Each row is a point on a landscape with many valleys, with its height.
A ball rolls from a point to whichever of its 2 nearest points has the largest drop for the distance, and stops where none of them is lower. Distance is the straight distance between rows; heights are no part of it.
j_599: 118 143 120 117 125 149 138 153 90 103 91 83 126 90 128 123 106 134 168 130 119 140 96 169 87 145  (h 27.4)
j_366: 143 131 101 148 142 136 119 140 108 117 131 92 167 210 146 130 137 164 142 85 74 112 145 172 144 131  (h 17.2)
j_959: 149 143 124 94 91 135 107 137 142 189 133 88 89 167 118 93 109 131 186 130 168 165 78 88 93 129  (h 36.0)
j_118: 141 96 181 145 124 41 117 129 127 73 115 128 112 163 130 135 108 138 125 115 142 175 171 141 129 108  (h 31.2)
j_607: 93 140 107 113 166 120 142 159 141 180 148 113 117 113 117 170 125 131 138 133 130 120 62 99 71 127  (h 32.3)
j_662: 125 120 149 86 180 117 119 138 139 194 95 67 140 98 108 138 147 138 182 42 123 115 114 110 119 151  (h 25.9)
j_178: 109 143 117 92 136 149 127 150 116 151 78 78 160 121 117 108 133 127 119 70 128 114 89 130 106 147  (h 23.2)
j_146: 115 80 95 102 152 116 78 147 138 155 98 114 152 142 154 141 158 90 124 117 136 183 128 105 139 159  (h 13.6)
j_212: 139 162 118 59 151 140 117 141 156 169 136 92 140 99 83 136 102 147 167 94 154 132 119 143 53 104  (h 58.1)
j_704: 164 140 151 104 80 82 141 118 160 79 119 135 107 75 176 99 154 182 127 151 144 81 188 121 146 116  (h 63.8)
j_577: 139 121 168 170 75 123 120 113 128 139 151 105 95 149 110 179 137 93 163 102 117 179 103 132 86 142  (h 71.8)
j_477: 135 137 152 160 168 95 128 105 126 144 138 145 139 208 147 100 186 144 92 141 113 138 144 118 155 130  (h 48.6)
j_307: 142 128 132 100 129 157 138 142 119 144 142 174 156 194 109 141 57 141 141 111 155 183 146 147 135 116  (h 46.3)
j_978: 121 196 162 139 107 147 85 65 133 143 109 100 131 94 157 109 184 102 143 107 95 99 146 129 114 160  (h 44.3)
j_618: 117 161 124 102 107 134 144 78 123 86 106 124 111 72 177 74 115 119 81 162 150 28 149 156 144 127  (h 33.2)
j_62: 123 105 153 144 192 64 135 167 130 168 170 148 126 172 86 111 152 166 145 174 123 172 128 105 90 136  (h 40.8)
j_485: 138 145 146 108 115 135 103 129 139 173 151 122 130 148 128 104 136 139 175 127 103 152 124 116 139 119  (h 31.0)
j_398: 157 158 145 111 107 87 161 111 158 67 128 113 108 52 151 135 162 131 78 180 151 106 147 126 124 115  (h 60.2)
j_142: 123 133 156 123 77 110 123 88 95 102 109 146 139 129 153 119 114 104 113 64 144 83 117 156 125 107  (h 30.5)
j_267: 118 175 132 97 153 65 128 173 118 135 121 147 144 110 83 87 125 160 148 165 173 196 115 99 118 82  (h 31.7)
j_749: 167 133 159 170 160 115 165 103 174 59 124 115 91 99 138 85 112 149 139 149 116 73 159 124 163 133  (h 70.8)
j_98: 120 167 147 117 178 123 148 146 129 92 115 140 139 101 101 70 62 136 113 163 145 132 112 148 146 93  (h 48.8)
j_971: 94 120 81 105 70 201 126 152 89 129 111 97 123 111 126 138 115 114 128 168 98 147 103 155 61 176  (h 31.9)
j_517: 99 128 116 78 154 112 107 177 149 171 109 100 142 138 80 89 94 166 144 134 185 191 112 63 121 108  (h 26.9)
j_835: 128 114 121 142 80 93 125 111 109 86 120 189 137 148 100 127 66 98 100 79 173 99 141 154 147 86  (h 35.2)
j_423: 113 158 125 169 131 117 104 151 157 119 140 140 104 70 93 114 95 101 168 149 91 108 68 120 111 94  (h 60.3)
j_792: 142 93 156 127 142 72 111 123 156 166 184 164 123 170 75 132 151 127 122 143 117 158 156 107 111 99  (h 37.7)
j_241: 106 136 101 106 138 93 124 135 165 91 83 79 130 84 201 142 138 167 127 114 91 82 160 106 198 121  (h 53.7)
j_545: 98 83 172 173 47 139 115 99 55 126 151 168 140 143 111 140 125 109 122 93 142 161 159 128 135 181  (h 54.3)
j_534: 142 87 99 129 175 94 98 140 156 123 126 117 136 118 143 144 209 119 115 143 127 157 165 105 163 130  (h 12.5)
j_89: 149 141 97 93 92 176 98 118 120 171 131 92 126 136 145 82 178 108 115 163 98 104 139 180 111 151  (h 17.3)
j_386: 121 111 77 89 158 108 107 166 90 193 78 82 97 83 162 87 198 132 157 137 157 121 112 103 141 149  (h 17.7)
j_747: 144 110 151 197 92 169 157 129 125 138 197 163 99 138 76 169 121 115 137 127 124 147 104 120 117 126  (h 76.0)
j_932: 119 200 152 118 164 106 167 113 127 64 113 126 141 49 139 110 117 147 97 166 148 125 139 123 143 97  (h 55.0)
j_931: 134 115 110 87 86 138 111 163 117 162 148 103 130 195 115 155 79 141 145 68 156 163 134 152 117 77  (h 43.1)
j_292: 127 144 155 119 120 140 111 105 143 137 164 184 156 128 136 113 139 177 162 152 76 118 186 119 172 111  (h 37.1)
j_972: 86 138 125 140 196 112 141 157 113 171 126 124 113 114 153 141 157 129 112 160 96 86 68 127 85 169  (h 29.6)
j_429: 145 102 154 159 153 132 129 114 91 118 102 181 119 135 127 119 128 128 142 61 207 154 139 123 145 105  (h 21.0)
j_288: 121 175 138 123 120 149 136 61 167 115 127 123 134 98 165 125 125 97 80 131 90 17 133 141 125 139  (h 28.8)
j_312: 209 81 152 134 139 123 197 123 150 59 130 107 97 147 152 100 128 154 114 125 131 83 147 152 195 112  (h 75.3)
j_529: 107 122 121 161 164 113 120 167 125 109 110 142 125 110 90 85 89 104 105 135 148 98 75 141 108 126  (h 54.2)
j_538: 127 94 42 168 112 191 77 165 130 149 114 120 96 145 110 160 130 135 156 160 162 183 112 70 96 170  (h 15.7)
j_437: 135 90 80 88 184 90 115 172 127 192 93 76 121 155 156 74 156 113 139 145 172 128 77 100 118 155  (h 19.4)
j_171: 128 108 173 137 73 102 174 82 147 45 162 148 141 119 140 166 96 116 77 162 121 139 175 120 153 147  (h 61.1)
j_22: 104 116 91 102 180 140 112 131 191 137 131 104 126 102 147 190 91 90 129 126 98 150 113 107 156 66  (h 34.2)
j_412: 115 105 103 164 67 147 147 69 106 55 149 102 97 92 151 84 99 121 83 155 138 49 148 142 176 110  (h 38.5)
j_240: 203 134 168 145 129 134 185 107 116 70 148 111 102 173 151 126 137 160 132 150 137 157 164 176 143 115  (h 79.0)
j_176: 118 157 118 113 86 193 129 110 124 144 155 121 117 57 131 153 128 104 125 128 126 93 107 147 104 107  (h 82.5)
j_103: 125 116 108 133 183 129 143 148 156 112 150 135 172 132 82 184 104 146 149 91 85 124 132 139 108 112  (h 50.7)
j_25: 125 131 186 108 92 94 125 94 152 90 138 120 116 126 151 172 119 73 80 169 114 181 132 139 115 123  (h 65.4)
j_149: 91 69 141 141 144 213 82 131 125 154 112 135 125 121 107 77 90 115 107 148 171 149 155 111 114 174  (h 28.2)
j_81: 134 198 106 128 113 140 106 90 164 132 143 125 127 93 141 156 133 112 148 108 86 100 118 124 123 70  (h 85.0)
j_946: 87 123 137 88 110 202 68 143 158 180 129 146 117 105 116 87 75 136 137 160 157 132 132 100 94 141  (h 35.1)
j_829: 125 142 105 175 195 86 156 143 135 160 161 129 128 210 106 148 163 130 123 166 140 206 101 80 110 131  (h 43.6)
j_513: 123 116 52 159 130 141 74 143 149 144 115 161 145 134 117 158 148 94 137 140 156 201 127 98 123 140  (h 9.9)
j_584: 134 123 115 121 133 140 140 141 103 160 155 143 138 161 148 154 141 165 147 80 86 68 111 158 115 113  (h 14.1)
j_169: 140 98 130 158 146 181 136 150 105 120 100 173 140 117 105 138 122 147 165 97 196 201 120 101 125 170  (h 13.0)
j_395: 120 101 112 209 62 172 132 150 63 121 136 135 122 157 65 138 105 109 124 96 150 166 142 129 124 183  (h 51.0)
j_311: 121 65 101 163 78 168 132 140 43 125 107 124 125 155 98 86 143 118 119 117 138 115 144 162 126 165  (h 47.7)
j_452: 106 114 114 165 75 104 136 80 115 45 120 147 114 133 177 129 49 132 98 109 149 79 154 133 173 93  (h 40.9)
j_199: 115 163 132 161 151 131 158 148 109 160 164 168 158 210 102 115 152 154 107 165 109 177 124 102 156 133  (h 46.2)
j_688: 176 138 116 66 128 162 135 100 160 151 132 90 120 138 163 128 163 78 93 148 120 115 109 168 129 128  (h 20.2)
j_463: 108 94 137 165 57 206 142 105 105 151 172 138 96 94 100 152 141 97 107 138 133 118 103 107 118 128  (h 79.7)
j_681: 106 73 162 134 58 118 111 111 95 77 158 140 148 117 126 159 109 112 107 133 109 141 171 148 140 165  (h 56.9)
j_57: 130 91 129 134 115 136 122 130 151 111 153 114 122 126 137 182 105 115 134 121 90 164 138 122 184 87  (h 38.4)
j_501: 110 91 86 155 125 190 93 162 95 151 74 138 111 129 126 96 128 136 145 156 168 153 109 113 84 196  (h 21.8)
j_399: 129 74 94 86 165 114 120 189 139 171 89 67 101 146 95 90 109 152 139 118 204 135 83 83 94 123  (h 22.6)
j_348: 106 135 119 139 84 188 100 97 129 172 117 98 110 109 133 141 170 79 126 144 108 133 95 125 49 179  (h 35.4)
j_413: 82 143 129 141 145 92 99 132 105 120 86 216 187 131 131 117 129 123 123 108 139 158 128 109 126 158  (h 28.9)
j_679: 85 141 153 138 103 65 145 172 101 129 141 186 168 164 83 114 98 135 78 138 128 119 105 122 139 123  (h 41.1)
j_592: 143 156 111 137 127 142 112 129 137 131 167 143 112 116 163 140 144 156 154 165 54 57 117 164 110 137  (h 9.8)
j_844: 87 150 142 117 169 192 126 142 160 148 110 139 138 121 99 82 44 117 118 162 142 150 99 108 122 111  (h 42.3)
j_515: 105 149 189 155 105 125 121 112 143 140 146 99 96 146 113 137 100 74 111 148 114 175 98 115 109 102  (h 68.6)
j_417: 128 166 155 120 107 158 135 105 134 147 208 183 150 155 108 146 100 151 121 160 84 113 147 149 113 100  (h 41.6)
j_556: 145 153 146 162 161 94 110 134 162 91 112 101 106 67 120 103 141 132 165 155 88 99 124 129 137 124  (h 66.0)
j_451: 131 136 121 123 180 69 136 135 144 156 119 125 176 193 121 97 176 145 118 110 90 117 133 84 190 112  (h 50.4)
j_358: 145 140 159 171 134 153 172 131 102 89 184 120 95 161 128 127 98 165 127 171 118 173 167 138 197 84  (h 82.1)
j_87: 140 160 124 120 117 173 110 110 110 127 132 135 118 95 174 77 158 133 142 179 78 68 153 170 142 176  (h 14.2)
j_127: 124 98 174 121 128 50 134 100 165 110 149 138 125 165 113 141 118 140 72 136 121 136 197 124 131 74  (h 34.6)
j_249: 151 148 96 91 98 126 124 134 141 176 129 75 112 188 95 138 92 116 147 82 203 169 96 114 68 81  (h 40.3)
j_319: 140 110 121 99 173 203 138 152 152 161 163 110 143 114 93 165 80 153 172 85 108 120 133 146 97 106  (h 54.6)
j_895: 153 114 123 91 103 101 134 128 139 118 161 114 128 135 118 195 105 139 143 81 135 154 146 147 133 56  (h 42.4)
j_321: 166 111 105 176 107 94 117 135 119 90 125 130 121 163 135 123 159 127 149 122 104 113 127 153 147 131  (h 22.0)
j_815: 102 145 171 118 149 113 132 85 138 119 119 215 178 135 156 125 125 133 124 120 94 123 156 110 157 147  (h 33.0)
j_770: 125 117 136 122 113 132 122 156 123 109 112 183 173 106 101 139 112 112 142 114 152 166 99 123 101 174  (h 22.1)
j_508: 126 129 139 118 172 131 162 117 131 100 154 175 148 156 115 162 67 153 127 134 108 136 161 161 121 90  (h 46.4)
j_828: 135 165 149 142 130 49 160 168 113 94 123 179 149 158 97 97 119 147 134 141 138 160 98 124 162 104  (h 37.3)
j_337: 145 170 140 102 136 119 180 114 75 117 79 83 174 127 148 128 184 137 101 61 141 102 108 157 114 158  (h 19.8)
j_320: 136 133 97 124 199 93 108 140 132 149 108 97 101 68 137 115 216 130 139 142 146 114 151 110 139 140  (h 15.6)
j_276: 143 101 138 128 88 120 116 112 104 133 103 132 101 103 174 139 165 108 152 93 124 114 113 131 154 118  (h 26.7)
j_357: 168 165 125 97 149 146 133 78 175 133 122 131 96 81 175 161 171 82 110 147 114 63 139 158 106 162  (h 24.2)
j_708: 155 117 180 144 139 155 183 96 120 85 198 133 119 112 82 122 97 149 109 149 159 147 187 143 158 76  (h 85.9)
j_460: 111 97 86 131 55 139 125 146 70 156 108 155 147 157 104 106 160 115 90 96 156 89 90 134 111 147  (h 45.8)
j_291: 122 95 158 133 108 103 106 144 94 115 106 134 110 146 129 121 96 132 147 92 183 206 141 125 148 107  (h 26.8)
j_869: 116 118 107 132 92 85 138 176 122 173 132 166 159 174 69 117 151 122 98 102 153 118 76 99 131 122  (h 43.7)
j_406: 126 113 103 127 164 84 115 154 141 116 109 146 153 129 162 114 163 178 124 104 96 67 151 110 194 128  (h 52.1)
j_293: 125 136 147 187 89 175 86 73 136 129 124 107 116 106 118 109 153 65 144 117 93 122 127 130 117 149  (h 40.1)
j_299: 164 143 113 120 121 140 177 106 81 107 81 126 141 107 163 124 180 138 127 95 116 42 131 186 116 195  (h 22.7)
j_969: 113 107 118 138 68 123 84 132 115 131 124 165 86 94 163 143 124 89 138 163 132 154 105 135 124 120  (h 30.7)
j_533: 147 172 103 100 156 126 125 98 153 113 123 99 154 97 163 175 156 133 159 111 98 138 144 125 135 118  (h 87.0)
j_268: 139 156 110 132 217 106 163 128 141 157 109 96 99 124 177 164 187 127 100 156 94 43 120 147 128 182  (h 27.5)
j_38: 155 148 123 132 183 132 192 109 113 110 65 116 95 109 184 167 168 141 144 124 104 26 143 180 137 216  (h 25.1)
j_147: 87 122 74 77 166 125 121 165 182 161 136 100 164 121 90 161 91 111 104 137 127 163 97 93 102 93  (h 31.1)
j_559: 128 117 144 87 148 142 155 102 156 82 108 102 148 109 222 179 107 164 123 123 96 140 188 102 211 129  (h 55.8)

For each start below, name the point where the ball stops.
j_460 | j_534
j_319 | j_485
j_176 | j_534
j_406 | j_169
j_412 | j_592

Call two points neighbours if one is among the 2 nearest of the other. Go from one point of each pair to the other, from neighbour to neighbour, staying as low as possible. Name the highest point that can't be avoided.
j_169, j_485 | j_292
j_147, j_178 | j_607
j_534, j_513 | j_146
